Points, in no order, along strands that fork and pass close to each other.
In the rows, zero is written as 100.
Two points are linked if the straight distance between their rows is under 57.5. Some points are linked to none.
<1594>: [108,58,114,114,66,92,86,139,74,122,112,96,114,113,78,80,63,58,91,77,101,98,102,90,113,100]
<1130>: [115,106,103,91,77,95,99,128,104,92,96,107,115,111,89,121,66,60,84,88,81,79,88,86,120,123]
<2189>: [94,102,116,112,128,120,115,66,66,139,93,101,100,91,122,109,116,118,91,85,141,112,113,93,92,83]
<1550>: [79,101,96,71,87,107,106,93,91,144,139,121,104,81,121,54,90,91,104,113,117,125,57,105,120,111]
<1715>: [114,108,73,109,101,96,130,101,132,46,98,80,81,102,106,89,94,137,99,110,109,116,125,115,117,99]
<2155>: [105,105,92,132,97,101,116,94,98,65,80,134,83,104,75,95,109,128,98,71,109,91,117,105,91,92]
<1631>: [103,97,87,108,108,121,56,115,124,110,107,107,96,99,87,109,147,128,119,108,68,94,68,122,97,66]
<692>: [96,95,91,67,98,97,110,112,103,124,115,95,82,99,129,67,71,66,111,108,107,126,100,101,123,124]
<1209>: [96,98,87,77,103,100,109,108,97,124,110,84,94,108,133,72,77,85,105,101,101,122,114,105,118,108]
<1201>: [94,129,97,105,123,117,121,88,89,110,86,112,110,85,122,57,116,132,79,89,124,116,98,78,95,106]
<114>: [112,111,93,102,71,94,105,128,104,80,94,115,127,125,71,95,73,59,84,86,78,78,84,77,124,121]
<432>: [88,121,101,74,127,105,106,77,49,129,84,89,120,101,134,91,99,70,120,106,113,108,113,88,79,125]
<2061>: [102,122,92,92,97,87,101,110,60,99,92,75,102,115,129,97,86,49,94,96,92,112,120,82,96,136]
<2125>: [94,67,125,114,101,111,85,93,90,138,106,115,82,92,97,106,111,143,99,85,135,114,96,121,81,71]
<991>: [107,65,116,118,79,89,84,135,67,111,99,86,110,118,83,75,74,76,86,81,98,99,114,97,94,98]
<1540>: [92,116,87,83,94,84,91,107,150,104,111,80,76,100,102,131,121,106,110,130,49,106,77,104,81,92]
<355>: [85,95,98,63,105,115,121,77,137,124,120,83,103,89,109,107,98,131,122,130,97,102,91,139,103,75]
<1280>: [98,109,103,73,118,108,124,83,127,104,107,93,68,90,105,112,114,126,125,110,121,111,105,124,89,96]
<122>: [117,106,73,127,111,105,131,97,119,53,89,85,87,99,117,79,96,142,95,102,115,113,127,99,118,96]
<475>: [111,118,92,78,122,103,122,72,64,89,86,71,120,109,128,114,91,76,110,115,134,104,136,101,99,123]
<1116>: [104,116,93,83,104,96,102,95,57,110,93,66,115,118,135,115,92,51,108,111,100,110,124,88,91,125]
<1573>: [102,122,98,87,132,107,88,73,128,63,94,125,76,82,85,94,136,138,104,97,128,92,85,101,105,128]
<976>: [107,64,127,89,69,98,85,118,118,125,112,54,96,112,94,148,62,86,81,129,109,93,112,119,91,91]
<2246>: [114,82,113,81,69,95,85,105,85,119,93,60,90,111,104,148,83,66,101,133,104,112,117,121,68,102]
<1370>: [99,128,103,87,131,106,130,77,82,95,79,92,112,95,128,63,85,119,93,108,129,105,120,88,106,121]
<491>: [112,118,104,87,82,90,94,114,89,84,78,95,113,112,87,149,84,76,80,99,65,74,103,92,81,120]
<1903>: [88,118,105,78,112,91,100,94,104,71,92,114,91,92,99,71,109,100,103,98,89,109,111,97,87,141]
<836>: [92,93,99,131,121,103,114,56,85,91,93,88,51,104,105,119,119,120,87,77,115,106,113,102,96,76]
<2250>: [81,104,116,48,116,107,79,79,111,130,112,122,92,79,111,77,106,85,114,123,97,108,84,98,102,142]
<1817>: [89,107,103,52,103,76,109,86,141,97,106,88,93,95,115,113,87,88,104,132,84,99,97,109,105,121]
<217>: [99,86,115,102,108,97,95,88,36,117,89,81,131,108,122,112,88,72,112,100,117,104,126,89,83,95]
<1237>: [104,75,115,132,84,75,90,125,108,94,86,107,134,127,62,115,82,99,81,90,66,74,102,96,92,82]
<2237>: [104,107,99,75,117,102,113,81,55,118,86,67,124,111,136,111,91,57,119,121,115,106,126,97,89,119]
<1539>: [123,88,113,106,71,76,78,109,78,84,97,75,95,114,85,156,86,95,84,112,111,93,123,114,70,99]
<2243>: [84,77,93,127,78,93,84,116,114,137,118,123,117,106,92,97,100,81,107,105,52,95,71,104,115,63]
<2001>: [103,123,90,114,92,128,104,97,100,74,94,144,113,95,84,63,136,136,83,85,117,100,79,101,95,100]
<8>: [109,103,101,80,79,91,98,136,106,116,101,105,113,100,105,133,62,47,100,107,89,82,79,77,124,120]
<1196>: [114,86,92,121,62,112,115,120,117,74,119,104,130,120,65,77,69,78,84,91,94,94,93,96,139,98]
<1109>: [107,107,97,111,110,127,98,86,107,106,98,124,82,93,101,89,133,140,88,74,134,118,89,107,102,89]
<1720>: [109,62,92,128,76,115,108,126,102,97,130,89,117,109,86,58,68,90,81,86,104,118,109,94,132,87]
<420>: [101,88,110,110,115,125,84,72,85,131,99,99,55,100,104,120,136,122,103,81,132,115,98,113,89,83]
<770>: [108,104,95,127,101,96,115,105,90,74,86,110,83,100,91,100,106,115,98,76,103,104,127,105,90,91]
<1463>: [112,82,99,110,85,92,106,112,128,71,98,89,127,112,76,118,75,114,80,98,88,83,108,118,113,82]
<467>: [123,102,114,108,94,75,103,103,108,82,81,78,82,101,82,173,89,114,88,103,84,72,97,92,75,79]
<1552>: [90,66,130,110,105,100,91,91,114,122,96,95,84,90,83,140,107,128,118,95,117,73,92,111,76,69]
<1470>: [101,88,113,113,97,100,95,97,73,108,93,106,81,99,97,117,115,104,112,82,110,105,123,111,75,85]
<688>: [101,125,98,81,144,100,91,70,128,62,97,105,68,89,87,119,140,127,110,101,115,79,83,91,101,118]
<430>: [95,119,101,67,148,101,53,87,118,85,91,116,108,87,97,93,140,110,104,121,78,90,77,82,102,127]
<1004>: [122,128,103,96,86,87,93,108,77,68,70,101,106,109,80,165,94,85,82,104,79,78,107,93,66,120]
<339>: [106,108,91,97,74,95,111,125,92,77,87,121,120,114,68,75,83,66,90,80,81,86,94,88,108,122]
<1978>: [98,62,109,131,102,90,101,117,87,108,102,103,106,105,98,73,84,129,94,83,111,107,119,119,92,68]
<1400>: [89,110,85,96,83,88,113,84,109,66,109,125,112,93,88,41,88,103,91,116,87,98,86,105,123,123]
<2107>: [97,127,99,92,103,102,79,97,61,91,92,118,88,100,104,121,141,71,125,82,104,97,112,93,64,129]
<398>: [69,107,103,76,107,96,84,88,110,132,128,125,117,76,112,78,103,78,113,122,87,88,61,85,127,109]
<966>: [91,126,84,104,112,86,117,88,139,66,103,96,112,97,92,106,107,126,102,119,63,84,92,103,112,92]
<1722>: [91,106,107,89,104,121,101,104,70,130,96,109,96,100,115,83,112,94,111,84,98,112,111,99,78,100]
<510>: [122,89,106,113,100,103,99,109,92,99,114,47,102,116,110,134,86,85,76,115,105,119,144,96,94,105]
<1180>: [123,99,117,98,77,77,92,102,80,88,89,82,86,103,88,161,99,95,100,107,109,92,109,112,69,92]
<1518>: [92,117,106,96,95,109,98,113,91,92,82,141,129,115,65,72,116,74,97,78,71,65,79,72,87,119]
<1797>: [84,113,93,80,130,102,45,98,113,102,104,116,119,94,104,76,141,101,101,117,65,93,63,86,106,116]
<83>: [96,99,74,96,90,97,116,115,90,106,131,101,104,90,115,37,69,90,102,116,118,128,71,91,150,106]
<2005>: [105,106,98,101,119,121,113,63,122,77,101,96,46,95,88,116,127,133,104,76,122,96,87,115,96,90]
<844>: [89,120,90,92,117,102,119,71,139,66,114,104,101,78,95,94,115,148,109,120,102,89,90,122,109,92]
<121>: [118,124,85,90,96,85,109,104,122,43,92,78,79,101,103,100,88,108,83,112,94,109,129,104,102,136]
<1131>: [80,87,95,101,86,100,104,101,119,150,126,106,115,87,121,105,84,83,122,124,75,91,73,112,136,67]
<2234>: [99,72,111,115,102,80,84,92,51,114,88,76,112,115,123,136,99,81,121,113,118,113,127,95,71,89]
<756>: [126,82,116,113,78,93,80,123,97,77,116,64,93,117,78,143,77,107,71,111,113,99,126,111,78,102]
<1719>: [105,107,108,80,120,134,93,85,116,114,101,112,85,87,99,115,130,140,113,93,125,98,81,121,98,89]
<480>: [102,100,100,85,81,90,87,136,116,128,98,109,110,100,114,137,72,51,105,107,67,87,75,80,114,104]
<468>: [91,105,91,70,100,87,110,97,156,128,110,61,86,96,123,134,93,97,112,145,63,105,81,104,100,77]
<2007>: [80,98,116,52,117,107,76,75,110,133,125,126,108,70,108,77,101,81,113,129,101,103,65,90,120,129]
<190>: [113,112,79,131,114,106,135,97,99,63,71,96,93,100,114,76,92,132,90,91,110,100,130,85,120,95]
<2207>: [97,75,106,125,93,74,82,93,49,99,85,94,100,112,116,145,115,80,123,97,115,109,115,87,64,96]
<313>: [102,100,93,113,110,118,117,68,122,73,97,119,67,91,73,111,126,135,100,71,118,85,88,112,102,87]
<545>: [103,120,100,76,122,125,87,75,128,96,105,108,95,81,100,98,131,151,102,106,130,100,76,121,113,103]
<648>: [105,103,77,114,89,97,109,121,109,80,121,90,102,104,100,43,72,77,89,105,107,115,96,67,145,135]
<1881>: [97,104,101,108,94,110,72,96,51,104,91,118,89,98,102,133,142,72,127,84,109,102,117,92,58,119]
<47>: [79,92,91,116,88,111,76,108,120,134,123,121,109,101,95,99,124,98,114,106,51,97,73,114,105,67]
<1990>: [93,71,121,117,119,108,72,98,120,125,93,98,88,90,88,141,126,125,122,93,98,78,78,98,82,56]
<1311>: [86,119,96,88,116,97,108,99,86,94,98,103,93,100,120,57,95,98,94,96,91,117,109,89,96,130]
<994>: [103,107,111,79,103,130,82,106,88,122,92,119,96,91,97,98,126,102,117,82,111,95,99,110,79,104]
<2074>: [107,97,120,120,96,85,82,88,84,87,78,111,89,96,71,163,126,90,109,84,99,69,100,91,67,98]
<2227>: [101,73,108,134,111,71,93,93,71,109,96,76,81,112,114,125,101,109,111,99,126,101,125,106,86,76]
<2000>: [104,113,79,110,77,92,114,107,101,47,84,119,113,115,80,43,92,94,90,96,89,99,99,83,106,135]
<1883>: [89,85,100,109,106,115,69,114,124,120,106,106,105,100,89,117,134,112,122,104,60,97,78,109,87,67]
<1098>: [88,93,86,114,80,89,93,118,112,129,117,121,115,103,101,104,94,68,113,106,58,89,70,92,124,79]
<2205>: [123,70,111,128,79,90,100,122,123,63,105,89,121,118,62,109,72,120,67,97,102,91,120,114,103,92]
<1242>: [93,138,89,122,133,97,118,71,78,70,73,103,83,97,122,96,115,104,97,91,122,95,126,75,98,121]
<1743>: [95,131,92,118,123,111,106,97,82,78,80,127,93,97,105,53,125,117,90,85,113,107,106,69,85,131]
<737>: [115,89,106,126,104,120,116,108,65,87,80,73,131,110,94,60,74,92,77,83,112,91,126,79,116,98]
<837>: [112,95,94,112,123,120,54,108,110,117,89,116,99,102,92,117,147,134,113,90,88,93,60,110,102,57]
<1007>: [120,90,103,103,77,95,93,124,80,94,92,89,105,108,98,105,82,77,91,88,94,104,125,108,90,112]
<2129>: [88,117,107,90,114,112,106,97,54,127,96,94,109,99,129,84,109,81,110,96,102,112,113,87,80,108]
<2063>: [92,113,101,90,78,98,110,116,80,93,83,130,122,114,66,67,94,60,97,72,75,81,85,79,90,122]
<1519>: [96,126,103,74,148,101,72,91,127,84,90,107,87,84,99,109,141,116,114,109,93,78,82,88,96,119]
<997>: [93,95,98,124,120,121,109,72,96,103,95,112,64,97,105,98,122,134,86,71,125,116,105,105,99,82]
<1503>: [101,108,78,108,69,98,119,107,105,75,119,117,123,101,78,52,76,84,91,108,102,86,77,99,153,101]
<2214>: [110,87,109,131,97,71,94,120,112,80,76,104,120,125,64,135,90,114,81,94,68,72,102,92,91,81]
<282>: [82,115,102,82,97,74,94,112,104,115,108,133,118,88,103,90,86,54,123,105,80,85,64,66,120,127]
<1432>: [97,73,126,129,119,98,64,112,121,116,84,101,81,102,82,146,133,110,117,91,88,69,82,87,72,68]
<32>: [111,88,97,72,73,100,105,123,117,112,120,95,113,100,110,104,62,67,105,106,102,99,91,106,136,109]
<1328>: [83,76,107,110,102,111,81,104,132,133,113,89,104,95,98,115,119,123,120,119,63,100,82,120,90,56]
<1781>: [94,133,96,100,88,91,98,117,63,76,85,120,102,111,84,54,103,65,98,75,79,100,103,76,80,145]
<259>: [117,112,93,94,111,107,123,72,62,71,89,72,122,104,119,115,89,83,107,106,150,106,140,102,107,115]
<1446>: [97,118,108,74,128,115,79,94,99,121,101,112,100,85,121,60,138,125,88,105,129,139,89,96,95,127]
<861>: [118,126,97,93,85,78,95,97,71,59,80,101,92,107,88,164,110,77,97,96,92,89,109,96,64,120]
<130>: [91,111,112,59,120,95,91,83,105,82,102,117,86,81,104,76,107,96,107,115,93,115,110,98,87,144]
<1372>: [127,112,111,93,84,82,102,91,94,79,84,75,80,103,86,174,92,100,94,110,97,85,104,104,70,90]
<513>: [89,80,102,136,118,82,105,52,73,97,97,77,65,113,108,127,116,113,93,79,123,96,113,102,93,78]
<974>: [89,126,101,92,124,117,100,94,94,112,98,115,99,92,125,63,125,132,88,96,120,126,96,87,90,117]
<1923>: [97,68,124,113,103,116,79,77,95,135,104,102,60,97,92,121,127,132,109,86,135,104,95,122,82,80]
<2142>: [104,103,92,130,96,118,117,97,96,79,91,139,104,99,83,72,117,135,87,79,110,106,99,105,89,81]
<1749>: [111,63,120,92,73,103,88,115,129,104,126,58,101,110,84,145,61,101,66,120,111,92,120,109,97,94]
<1326>: [104,64,106,83,78,102,103,113,139,136,111,82,112,94,111,133,60,73,105,125,99,92,92,108,130,82]
<2113>: [92,135,98,99,141,103,114,72,75,98,88,95,90,97,131,102,116,104,110,104,124,105,126,89,93,116]
<340>: [94,130,89,102,114,107,111,80,123,58,89,127,78,88,86,92,122,132,105,85,115,90,101,102,93,117]
<808>: [107,104,106,88,117,111,117,67,117,95,106,89,44,94,96,126,127,124,118,90,124,98,98,116,86,88]
<1553>: [109,131,100,94,91,85,102,102,84,69,81,105,87,98,90,139,118,87,109,90,97,89,119,100,66,123]
<5>: [89,62,126,102,75,98,86,117,84,129,99,116,116,105,84,81,84,107,104,85,98,87,96,121,78,79]
<1015>: [105,100,105,106,110,99,103,85,35,89,80,93,137,106,121,113,96,73,109,88,123,100,128,82,90,105]
<1636>: [76,112,97,92,106,85,81,111,102,130,126,135,118,78,100,81,101,69,123,120,80,87,51,68,126,112]
<1811>: [113,139,86,98,110,72,109,99,102,41,79,94,71,99,108,99,106,107,94,110,103,109,130,90,91,143]
<1454>: [87,78,104,102,99,99,101,101,125,117,106,97,119,94,93,118,99,123,109,112,67,90,93,117,100,60]
<247>: [100,105,101,100,107,113,113,104,46,105,83,78,126,102,114,71,80,67,93,84,107,95,120,77,103,108]
<1590>: [89,96,88,86,84,84,98,108,146,122,109,78,85,98,110,136,103,96,115,128,50,110,83,109,91,73]
<4>: [109,113,117,96,95,101,85,81,84,97,83,95,79,90,88,167,130,78,121,98,103,79,100,92,63,103]
<1174>: [110,68,90,136,80,113,113,121,90,83,106,99,120,120,82,44,79,104,77,87,94,112,107,94,115,81]
<2132>: [96,127,78,118,111,99,120,79,109,53,82,121,58,99,99,88,125,126,101,84,115,103,112,91,95,119]
<410>: [100,88,99,101,105,104,122,95,121,82,103,101,103,90,84,114,99,135,110,95,99,94,100,129,102,66]
<1795>: [84,107,107,49,121,94,95,81,109,115,107,104,78,87,116,77,99,85,115,121,97,125,110,105,90,140]
<1449>: [101,95,97,63,87,88,106,110,132,115,128,95,101,88,121,104,60,68,120,131,111,103,87,105,140,114]
<1022>: [108,118,96,95,109,107,113,91,46,80,84,74,136,105,115,91,84,71,98,93,117,92,126,85,103,124]
<335>: [91,119,85,86,105,72,97,110,134,94,95,100,101,109,103,122,98,85,95,112,47,90,85,85,97,120]
<1870>: [94,72,93,116,68,108,114,110,81,100,113,123,132,108,69,49,82,96,85,91,92,97,77,115,119,72]
<2163>: [102,101,85,83,103,103,119,110,114,90,104,91,92,102,111,88,93,115,107,102,96,119,117,124,100,101]
<1380>: [116,93,94,113,111,80,119,62,79,90,98,65,58,112,117,148,114,87,107,108,123,115,120,96,85,81]
<470>: [116,142,83,121,102,79,108,101,86,41,71,92,77,107,107,106,110,100,93,96,103,102,134,89,90,129]
<1830>: [107,59,99,113,76,107,104,129,117,104,131,83,112,111,87,82,64,87,83,94,107,115,108,108,128,89]
<424>: [120,95,115,120,92,71,89,115,98,76,77,97,102,114,69,151,87,107,76,97,82,71,107,96,81,90]
<859>: [88,119,95,96,120,113,93,95,124,94,102,118,120,93,87,106,127,125,111,95,85,79,82,101,96,89]
<1322>: [122,80,95,128,68,112,106,129,114,67,109,91,119,121,69,80,73,92,72,85,96,105,118,100,117,107]
<1167>: [91,100,96,99,111,116,135,95,85,129,98,99,122,95,127,54,90,128,77,91,113,125,97,97,104,83]
<1070>: [111,106,105,94,118,132,76,83,89,133,93,108,63,95,108,109,141,120,98,76,140,119,87,110,98,88]
<1358>: [98,118,95,92,117,116,114,70,137,84,114,103,84,81,97,102,126,158,110,106,124,98,81,123,108,88]
<2050>: [85,106,87,86,84,97,115,102,86,129,139,122,99,76,112,41,81,90,103,120,118,131,60,105,139,106]
<2016>: [104,115,85,111,70,97,117,113,105,53,86,122,124,123,65,54,88,81,86,88,86,86,91,82,121,123]
<1854>: [93,97,97,91,82,90,100,124,112,137,109,119,120,91,113,110,75,56,125,104,76,83,70,81,126,92]
<1254>: [118,88,103,123,110,97,100,104,74,93,96,61,118,109,111,115,84,90,85,98,113,109,145,95,97,95]
<626>: [102,89,111,115,81,86,78,93,56,93,90,106,91,102,93,147,124,79,122,87,107,97,116,101,59,108]
<138>: [87,77,118,87,89,120,96,106,97,125,102,122,115,90,89,95,100,111,105,86,99,92,97,115,80,79]
<93>: [105,82,81,108,72,101,110,138,69,111,106,112,107,106,72,53,74,57,97,78,106,111,79,81,120,102]
<1669>: [84,123,80,116,90,73,89,105,128,94,124,121,101,106,94,91,108,78,103,117,45,93,77,96,122,105]
<1270>: [92,87,103,92,86,124,103,104,90,124,107,129,123,98,88,65,103,112,94,80,103,105,86,114,86,84]
<1377>: [90,68,130,107,92,88,90,99,99,121,94,92,80,92,89,132,104,117,122,102,118,86,108,127,70,74]
<505>: [90,92,108,63,108,112,117,83,143,133,105,75,91,91,103,126,102,117,135,130,98,95,94,128,84,74]
<2108>: [96,133,80,122,125,90,124,70,90,62,77,96,58,100,117,107,125,108,100,90,116,98,126,84,98,114]
<2095>: [86,117,84,89,107,78,93,105,142,91,106,94,98,100,105,124,114,98,105,122,47,97,86,94,87,104]
<1496>: [92,110,102,69,86,80,96,112,100,108,105,123,103,90,100,85,74,54,116,96,95,88,79,78,114,136]
<2232>: [100,100,72,115,93,96,109,113,95,87,130,95,103,87,104,30,70,85,94,116,115,122,80,76,150,117]
<63>: [116,111,94,114,71,107,111,123,134,72,141,105,125,103,76,98,61,78,82,114,108,91,87,81,145,126]
<1931>: [78,105,98,71,109,111,105,88,95,149,121,111,101,89,135,47,103,104,91,109,109,144,75,96,109,115]
<1137>: [91,127,108,104,124,119,122,67,76,124,83,111,108,89,124,87,111,122,85,83,138,105,110,87,93,99]
<2115>: [92,93,92,90,104,110,121,106,94,115,102,89,97,106,123,73,82,103,102,98,98,125,116,113,104,95]
<1408>: [92,73,103,107,73,109,112,108,87,110,110,126,132,101,78,58,86,123,90,89,100,107,88,124,98,69]
<498>: [97,139,100,90,102,93,89,96,74,74,89,115,81,96,102,112,131,80,113,90,103,95,120,90,68,145]
<1658>: [93,133,107,85,149,95,116,70,78,99,82,95,97,88,129,75,100,107,106,121,113,114,127,83,95,134]
<1872>: [109,71,102,140,99,112,109,124,76,89,94,81,127,114,83,50,71,95,70,81,105,98,120,73,114,90]
<1678>: [109,112,84,104,92,91,105,128,91,80,106,90,93,109,100,58,70,57,88,90,107,109,100,57,126,146]
<1047>: [82,105,92,109,107,108,114,81,126,109,123,94,120,89,96,95,109,139,101,120,70,88,89,136,120,57]
<1858>: [102,122,103,70,120,110,71,79,117,94,102,120,110,75,103,77,138,145,90,115,126,107,68,117,115,112]
<110>: [94,71,117,112,78,85,84,125,67,124,95,108,110,110,90,78,83,98,99,76,101,93,113,112,76,89]
<806>: [105,70,118,115,89,73,92,102,89,109,99,83,71,105,93,136,99,112,114,102,122,98,122,126,75,72]
<409>: [102,101,117,134,103,80,77,111,100,100,74,110,93,108,69,161,123,98,100,85,71,67,97,80,66,90]
<104>: [85,119,86,110,110,100,109,92,125,79,105,111,124,102,86,99,117,124,105,108,70,82,86,106,101,83]
<666>: [109,91,115,130,111,90,74,105,116,103,85,97,77,97,76,156,134,109,114,91,79,74,89,76,68,80]
<1344>: [105,104,89,112,107,103,116,112,91,80,92,93,88,107,107,93,96,115,97,86,102,114,131,110,96,95]
<887>: [100,81,89,108,87,92,106,112,131,94,106,87,125,108,90,117,83,100,81,109,63,83,91,109,123,70]
<1014>: [120,117,82,99,90,89,119,105,138,34,93,79,90,103,95,90,92,126,87,116,102,109,122,112,112,124]
<1541>: [102,109,96,106,127,119,96,83,126,81,94,118,95,96,78,118,135,133,106,80,103,75,80,100,106,82]
<578>: [90,73,111,129,122,87,104,61,70,123,98,80,72,105,115,126,109,112,108,100,131,104,117,105,87,73]
<1953>: [106,115,96,75,81,81,94,127,85,98,103,107,92,98,102,87,71,46,108,91,96,102,97,84,117,147]
<1411>: [123,74,118,107,81,97,95,121,123,83,116,58,94,112,71,146,73,119,66,114,109,95,122,113,90,91]
<1498>: [92,63,106,100,78,99,98,120,127,143,118,93,120,98,116,123,67,75,112,125,83,92,82,104,135,64]
<317>: [103,123,88,116,124,108,126,91,87,77,74,99,104,98,124,69,89,121,90,94,114,98,126,86,110,104]
<1652>: [124,121,84,130,90,89,110,114,92,45,71,101,93,111,91,102,102,99,87,82,97,103,136,94,98,120]
<123>: [81,101,101,80,115,116,131,89,83,151,109,96,117,93,137,49,82,103,89,99,111,129,83,91,111,97]
<1387>: [81,117,81,103,97,89,70,102,131,102,132,117,93,97,92,87,133,92,111,121,48,93,73,110,107,107]
<1509>: [107,120,92,90,87,90,100,121,81,90,98,92,92,111,115,80,79,52,90,87,94,111,108,81,113,150]
<698>: [115,119,81,113,86,95,113,115,108,46,74,108,103,112,88,73,95,106,92,91,91,98,123,96,101,121]
<910>: [91,124,96,92,120,102,114,99,63,101,84,87,110,103,126,59,89,82,93,94,101,101,117,76,103,127]
<2221>: [119,90,114,125,104,106,103,107,71,87,93,65,129,107,105,91,81,88,79,90,113,96,142,82,109,96]
<58>: [103,127,97,79,94,83,98,114,113,90,81,101,108,106,99,132,91,76,91,100,58,76,94,84,88,125]
<1348>: [99,74,119,127,103,117,93,93,95,139,106,117,97,90,103,86,116,151,90,80,134,128,95,116,88,67]
<362>: [109,64,122,98,56,98,86,135,84,131,110,94,104,103,96,105,60,47,101,88,102,96,101,97,112,106]
<1419>: [88,103,94,88,103,118,121,90,113,111,112,104,99,90,117,75,103,141,100,104,110,132,98,132,101,83]
<1960>: [88,76,94,120,93,88,100,105,125,108,112,94,121,106,91,112,95,111,97,110,55,88,91,116,112,57]
<1349>: [80,98,94,88,85,105,109,98,109,114,117,118,125,94,98,82,85,85,106,101,82,82,73,107,125,91]
<1737>: [106,81,109,112,128,121,69,96,116,121,96,109,93,95,87,128,142,134,116,92,99,84,65,101,98,60]
<351>: [103,52,125,87,73,96,85,119,123,133,104,77,106,101,102,140,50,73,91,122,100,89,100,113,106,85]
<801>: [84,97,86,77,98,85,105,97,144,129,120,85,100,92,131,118,85,83,113,140,73,97,81,109,128,86]
<2036>: [111,81,94,110,68,103,109,117,104,91,112,114,134,113,72,74,71,79,86,91,91,88,83,100,131,82]
<146>: [94,130,102,93,123,100,64,116,112,94,85,118,107,106,89,112,139,83,111,87,60,72,88,72,81,127]
<1444>: [86,96,93,76,95,113,124,78,126,110,127,92,107,88,109,83,95,139,104,119,102,114,96,152,111,78]
<1687>: [80,111,89,88,112,96,49,103,122,108,122,122,100,97,99,83,138,82,111,120,52,97,66,94,111,115]
<1421>: [121,75,110,138,76,102,94,129,109,68,108,88,113,121,70,92,75,106,67,87,101,102,134,100,102,104]
<1866>: [100,77,105,132,109,103,116,102,77,111,92,100,113,98,112,72,82,140,77,87,119,114,117,104,105,61]
<594>: [94,102,95,99,112,114,124,99,99,123,104,106,105,94,124,66,99,134,94,95,105,133,105,111,102,82]
<2058>: [108,67,98,89,75,108,107,116,118,108,127,86,105,104,104,96,69,85,99,100,100,111,107,120,125,90]
<1263>: [98,103,114,75,114,129,85,98,109,124,95,110,91,87,99,122,128,115,124,95,114,92,90,115,83,94]
<700>: [96,118,106,74,118,108,79,77,111,100,109,121,109,77,106,55,132,131,87,116,120,136,80,109,103,125]
<1346>: [118,107,102,108,111,128,81,87,95,124,89,117,83,95,111,93,144,130,77,65,139,126,85,106,106,87]
<1489>: [122,84,105,89,79,104,92,112,96,119,108,53,89,118,113,142,79,70,87,124,106,120,131,115,86,103]
<1746>: [80,87,94,70,89,101,103,96,131,143,122,96,110,89,126,112,75,79,126,133,91,94,77,114,126,82]
<57>: [103,97,112,65,113,114,117,85,127,124,103,84,71,88,103,118,112,122,133,118,117,109,105,129,77,82]
<52>: [88,84,114,124,124,107,107,68,68,138,95,92,81,99,119,117,113,121,96,94,139,112,114,106,92,73]
<1792>: [90,76,109,133,113,104,113,92,89,130,98,116,101,96,108,77,105,149,78,80,129,129,105,106,98,64]
<1442>: [106,92,95,58,95,86,105,110,118,130,117,92,78,100,132,97,63,57,121,132,117,124,104,104,125,128]

Follow the links from the first point to the second, and from the first to the third. Name the last point that the two ways share.
<8>; <887>; <2189> | <1883>
<1454>; <2063>; <1137> | <1883>
<2155>; <808>; <1953> | <594>
<1201>; <648>; <259> | <2237>
<1209>; <1636>; <475> | <1509>
<1552>; <1722>; <1866> | <578>
<2142>; <1550>; <692> | <2115>
<1344>; <737>; <859> | <2115>
<1254>; <1931>; <355> | <594>

A fork is a point with three links, a tip a point with one. Leave the first point through the second and follow the links. Name the first fork or tip that comes.
<1509>; <1678> | <594>
<1421>; <1322> | <362>
<2142>; <2155> | <2115>
<121>; <1811> | <339>
<513>; <836> | <1978>

A fork is a point with three links. Follow the links from the first point to the second and name the forks in between, in order.
<513>; <2129> | <578>, <545>
<1463>; <52> | <1883>, <1990>, <578>
<578>; <837> | <1990>
<997>; <974> | <578>
